A landscape with many peaks, sampled at points; each row gives a point and its height.
A climber steps from a point to the highest of its 2 nearest points, and stops where none of them is higher. Distance is the straight distance between rows; heights are no part of it.
novi height 272: [  6   9 -50  16  12 -42  14  19  -7 -12   3  -3  -1   3 -10   1 -17   6
  33  23   1   2  38 -23   5]
zozu height 340: [ 40   5  24  13 -19 -58  25   2   5  -5  -9 -21 -19  50   2  28  20 -23
  28  15  35 -14  50 -42  11]
dumep height 487: [-29   5  17  19 -17  23 -14  38  35 -14  27   6  50 -34  45 -30   0  11
 -27   1 -24 -19 -16  26  15]
las height 555: [ 11 -26 -56  27  -6 -72 -28  12  59 -73   9  14  72  20 -16  24   7  11
   5  42 -10 -35  48 -53  18]
ziz height 232: [ -6  27 -15 -20  34 -11  -2 -23 -27  11 -16  -7  -7  19  -3  36 -38  73
  29   1  33  13  27  -6  11]
Daz height 165: [-14  19 -23 -18  36  23 -12  -6 -29  28 -19 -10 -57  18 -13  19 -17  10
  10 -35  27  -4 -23  11  15]
Nesod height 292: [ 15  -7 -32  26   6 -26   3  14   9 -17  19  10  46 -12   1   7   0  25
  15  37 -19  13  44  -2  10]
terok height 370: [  3  -5  53  35  -3  41  -7  -2   0  10   4 -24 -58  23  35 -15 -10 -28
 -42 -58 -13 -27 -19  -5 -15]
rosiv height 437: [ -2 -70  37 -19  10  40 -31 -23   1  13 -29  -5  47 -52   2  -5   4  13
 -33  14 -31  -7  16  -3   2]
dob height 158: [-52  56 -80 -23  14 -27   3  45  27  -1  -5  28   4  15 -11  20 -31  51
  30  11  27   8 -21  36  32]
Taf height 309: [-34  -8  28  29 -13  57 -15   0  18  -6  10   4 -21   3  46 -31  -6  -4
 -33 -47 -13 -26 -48  32 -13]
nifo height 184: [ -3  19  24 -35  43  14   2 -17 -37  35 -21 -28 -49  14 -11  39 -26  18
  15 -38  45 -14  -9 -24  30]
Pitu height 440: [-22 -57 -56  -9 -31  37 -52   2  31 -58  22  41  12  14 -19  -5  34  -3
  13   9  45  22 -10  33  20]
gena height 383: [-12 -20  73 -13 -18  27 -14 -41   4  20   1  15  79 -21  28   4   4  62
 -36   0  -7  11   0  10 -46]
vuso height 456: [ -8 -32  27   9 -14  21 -24 -24  15  -5  17  29  66 -28  27  -3  13  46
 -19  11  -6  17  15  24  -3]
sen height 300: [ -6 -48 -70 -16   5   4 -42  24  16 -45   1  16  40 -32 -37   3  18   1
   8  27   7  14  29   0  13]
lisal height 475: [-29 -29 -53 -17 -23  19 -41   3  17 -26  -8  38 -33  31 -15   0  26   6
  20 -19  44  16 -14  33   0]
tima height 447: [-11  39   8   8 -18 -28  10  47  42 -34  37 -11  95 -13  19  42  -4  56
 -11  44 -17 -20  31  -5   1]
pafu height 382: [-34  -9  53 -45 -19  22  -6  26   4   5 -12 -29  22   6  15  28  16   3
  21  10  19 -41   7 -17  -8]
razi height 394: [-18  35  35 -16 -25   3   6  35  21  -2  26 -16  92 -29  26  29  -5  58
 -21  18 -17  -6  14   8 -23]
Fip height 253: [-19  38  28 -25  25  21   1 -33 -24  22 -10  -2  -4   7  22  28 -37  62
  10  -8  18  15 -19  15  -1]
kigar height 553: [ 37 -40 -56  54 -17 -43  -1  17  -3 -43  12   0  -6  14 -24   5  12 -16
 -10  24 -35   9  52 -40 -22]
raz height 305: [ 31 -62 -11 -10  25  41 -32 -30 -41   6 -25   3 -36 -28 -35 -10  20 -18
 -37 -20 -26  12   8 -24 -34]
Bif height 231: [  1  16 -10   3  36   5  14  34 -25  15  -5 -45 -30 -31 -12 -17 -32 -27
  -1 -22 -29 -22  -7 -16  14]
rop height 492: [ 54  12   5  42  -5 -26  62 -28 -11  35  34  26  -2 -16  12 -51  14 -38
  -3  27 -36  47  -6  26 -12]
danin height 410: [ 44 -51 -16  17 -38 -12 -15 -26  -1 -47 -13   7 -33  49 -23  24  31 -50
  13  -2  39  24  43 -10   6]
zad height 294: [-20  30  49   3 -11  18   8   4  -3  -6   4 -29  20   6  35  21 -34  53
  -1 -14  -9 -10  -4  -7 -17]
Vit height 384: [ 11  62  10  13  -2 -26  58  13  -4   5  22 -19 -14  19  15   7 -39   1
  41  18   3  16  -6   4  21]
pid height 262: [ 48 -54  30  -3  32   5  -6 -46 -48  39 -16  -5 -19 -14 -21   6   6 -19
 -32 -12 -23  12  36 -38   3]
tunu height 321: [ 38  46  48   7  17  -9  46 -41 -49  27  17 -27 -39  11  14  17 -44  11
  -4 -31   1  27  -9 -13  15]
fil height 391: [ -3 -25  11  39 -41  -7 -12  25  28 -33  15  -5   4  22  25   1  32 -36
  11  18   0 -25  32 -13   1]
Vez height 633: [-25   7  39  18   2  32   1  19  38   2  13 -16  56 -61  37 -25 -29  27
 -57 -25 -45 -14 -26  36   3]
Vuf height 322: [-10  20  74   5  17   9  33 -28   2  41   2  -2  16 -43  21 -46 -15 -11
 -30 -14 -36   7 -54  10   4]
Rilal height 363: [  4 -60 -23 -15  32  36 -40  -8 -16   0 -23  -1  19 -57 -27  -2   2   4
 -28   7 -33  12  30  -9  -3]
Gopiv height 109: [ 40  30 -10  22   5   7  47   8 -33  22   9 -12 -57 -12 -22 -44  14 -66
   2  -4 -29   2 -16   4 -10]
Nitud height 241: [ 48  -6  32   9  45  -3  20 -49 -52  47  -3 -19 -27 -33 -20  -7 -19  -8
 -47 -27 -44  15   5 -37  -5]
rurop height 352: [ 22  72  28   3   4 -10  54 -14 -28  26  18 -19 -60  29   4  21 -52   6
  23 -23  15  22 -38   7  29]
gaser height 123: [ 16  49 -39 -16  23  -8  31  20 -32  25  -2   3 -61   1 -43 -32  13 -47
  35  -3   6   7 -41  20   7]
fer height 427: [-22 -26 -49 -21  -2 -33 -12  55  29 -15 -31 -19   5 -16 -21 -15  10 -64
  39  19  25 -35   8 -30  46]
Nuli height 269: [ -7  15  40   4  23  18  14   8  -5  33   3 -25  -8 -38  14 -30 -13 -38
 -10  -9 -33 -19 -27   9  20]
tumeb height 306: [-29   1  87 -69  -1  54 -17 -18   1  38 -29  -7  -6   6  19   7  28 -21
  -2   5  24 -30 -49  27  -6]
novat height 205: [ 11  30  18  -5  34  -7  21  13 -31  24   2 -44 -47   5 -15  21 -47 -16
   1 -40  15 -23  -2 -40  36]
Voses height 344: [-18 -30  78 -76  -7  48 -12  -7 -16  30 -14 -17  19  -1   6  32  26   4
  -2   8  17 -35 -11  -7 -24]
logar height 409: [ 51 -49  49  34 -23  -1   2 -56 -18  18   0  19  -5   9  20  -9  35 -29
 -27  -2 -17  29  31   5 -12]
gaz height 50: [-22  18  -4 -16  27  20 -26 -36   8  22  14  60  21 -17  15 -26  27  21
  -6  12   6  40 -42  56  -2]
voku height 376: [-23 -50  32 -37 -42  29 -27   6  28 -29 -14  -6  11  37   4  36  23 -10
  14   4  46 -35   8  -9  -4]
Luk height 379: [ 56 -35 -26   1 -38  -2  -4  -5  -9 -29 -29  23 -65  56 -40  -9  48 -75
   7 -23  42  26  12  11   1]
Buvo height 316: [-31  11  97 -31  -9  21  11 -29  14  42   4   9  69 -31  23 -24   8  29
 -25  -3 -12   3 -45  19 -40]
puzom height 505: [  4  12 -32  19  -2 -52 -20  22  63 -61  19   1  84  16  -1  44   6  56
 -12  44 -12 -35  47 -31   2]
Geki height 392: [ -5 -18 -66   5  -2 -31 -10  64  21 -28  -4  -8  -5 -18 -26 -26  18 -53
  15  17 -14 -28  10 -24  10]
sekug height 210: [ 13   2 -54 -23  51   4 -23 -20 -44   4 -21  -4 -26  -2 -33  25 -27  45
  10 -22  30  17  28 -24 -14]
duva height 407: [-45 -67 -12 -27 -41  39 -53   3  46 -61   0  21  15  32   5  31  14  20
  15   5  56 -18  -1  11   7]
mebe height 454: [ 58 -46  32  30 -30   5 -13 -41 -13 -16  -3   7 -38  42   6   3  30 -40
 -20 -15  10  12  40  -2  -9]
pilir height 193: [  2  -1 -95 -21  24 -40 -17   9 -18 -19 -33  -3 -20  10 -43  16 -11  27
  20 -10  35  12  18 -41 -16]
lari height 94: [ 22  29 -10   8  24  21  24  -5 -39  19   6   0 -33 -35 -29 -50  18 -30
 -20 -12 -43  14 -43   6 -41]
papu height 423: [-20  -2  20 -34 -28 -30   2  31  15  -1 -12 -24  22  19  -5  28  26 -18
  45  29  43 -25  20 -24   7]
lega height 133: [ -5  35 -68  -7  -2 -17  30  14  -7   9   2  28 -52  31 -32 -20  22 -20
  52   9  32  19 -28  42   5]
muzaz height 265: [-28  -6  61 -29  17  46 -21 -29   9  26 -10  17  23 -24  24 -16  12   4
 -17  11   0  -6 -43  26  -8]
zuzon height 181: [  2  19 -95 -10  10 -87   9   6  10 -11 -39  -2 -17  37 -27  24 -30  11
  23   4  44   0   9 -63  -1]
zarak height 334: [-26  49  55 -26 -31  15  22  16  -1   0  17 -39  53  -7  24  51 -42  68
 -18 -10 -17  -3  -1 -17 -52]
nabuf height 425: [-15   8  36  15  26   8  13 -10  13  35   2   1  41 -70   6 -51 -41   5
 -59 -18 -59  10 -32  28  -7]
larid height 439: [ 25  -7  16  57 -14   8   4   3 -15 -13  13 -23 -33  15  28  -4 -16 -17
 -24 -38 -28 -13  20 -18 -13]
Nor height 539: [  4 -36  34 -20  -3  16 -16 -41  -4  15  -3  20  49 -29   1   1  28  -2
  10  33   1  19  15  12  20]
dib height 285: [ 35  30  19  32  24 -16  40 -27 -38  27  23 -15 -28 -16   1 -16 -37  -9
 -17 -16 -26  22 -13 -12  -4]
zupal height 325: [ -6 -46 -27   2 -10  24 -34  27  23 -25  14  19  51 -43  -1 -11  19  -4
  -3  24 -10  -7  16  15  22]
teg height 430: [ -7  -4 -56 -27  -9  16 -19 -29 -17   2 -24  40 -75  51 -36   5  25   0
   9 -31  45  25 -17  41 -11]
lene height 364: [  3  21   9  41 -30 -46  19  21  30 -27  12 -19 -10  52  29  12  12 -20
  28  13   1 -33  15 -23   4]
ser height 245: [-40  45 -15   1 -17  31   4  20   1   5   5   9 -70  44  12  -7  -7  -8
  12 -41  14  -1 -52  40  13]
Meva height 611: [ 18 -11 -86  35  -9 -66 -18  23  35 -60  10  10  20   9 -31   4  11 -13
  10  31 -16 -14  43 -45  -6]
deger height 63: [-16  32  -8  -7  19  32 -19 -41 -17  22   5  56 -37  18  10 -28  16  10
 -20 -22   2  37 -57  44 -30]
bebed height 146: [-38  35 -45 -13  16   4   8  18  -2  11   1  26 -14  11  -8  -7  -8  23
  32   8  19  14 -27  49  26]
dul height 422: [-18 -20  37  20 -38  12  -8  34  21 -21  15 -14  37  -2  32   5  16   1
 -11  17 -23 -33  20  -7  -2]
bazo height 359: [ -3 -22 -46  19  -1  11 -15  51   9 -23  13  -2   7 -32  -6 -26  20 -29
 -10   5 -38 -14  20   0  -3]
nevop height 500: [ 32 -20  -7  63 -17 -35   8   5 -16 -11  13 -15 -19   8   2   5  -6 -10
 -14   7 -45   1  49 -29 -17]
Bulos height 470: [-15 -47  -5 -36 -24 -29  -4  25  26 -18 -36 -20  16   0 -26  14  23 -62
  50  31  38 -29  22 -33  46]
beped height 273: [-44  11  32 -11 -10  51 -18  -4  15  13  -3  10 -31  31  43  -9   0   4
  -7 -24  12 -21 -52  49   7]
tozog height 76: [ -1  46 -25  10  19  28  11 -22 -30   7  10  28 -28 -16 -10 -45  13  19
 -22 -17 -21  39 -59  39 -49]
Gir height 408: [ 49 -19  46  38   3 -25  31 -57 -14  50   1  16  -6 -22   0 -40   8 -24
 -35  -1 -54  37   7  11 -21]
Tav height 424: [ 21  39  40  23 -12 -25  60  -9  -3  27  30  -3  10  -9  28 -22 -14 -21
  24  27 -20  20  -8  27  16]
Vutak height 170: [ -19   61 -111   -7   14  -71   17   38   38  -18  -14   16    4   20
  -22   14  -38   31   32   18   28   -4   -6  -17    8]
tutuf height 252: [-15  27 -29 -21  20 -47   8   8   0   4 -24 -14  10  13 -12  28 -31  37
  47  18  38   0  16 -19  23]

Call two points neighbours if one is among the 2 nearest of the other. Go from one point of each pair to the other, from neighbour to neighbour, staying as high as possible. Name the lowest point that can't be avoided.
mebe / lisal -> Nitud
Meva / Bulos -> ziz
Bulos / lisal -> voku
Bulos / Nor -> muzaz
rop / mebe -> Gir
lisal / Vez -> zozu

For each start below, name the point where the climber stops.
nifo -> Vez
deger -> Meva
novi -> Bulos
gaz -> Nor
Nitud -> rop
Vutak -> Meva
beped -> Meva
zad -> Meva
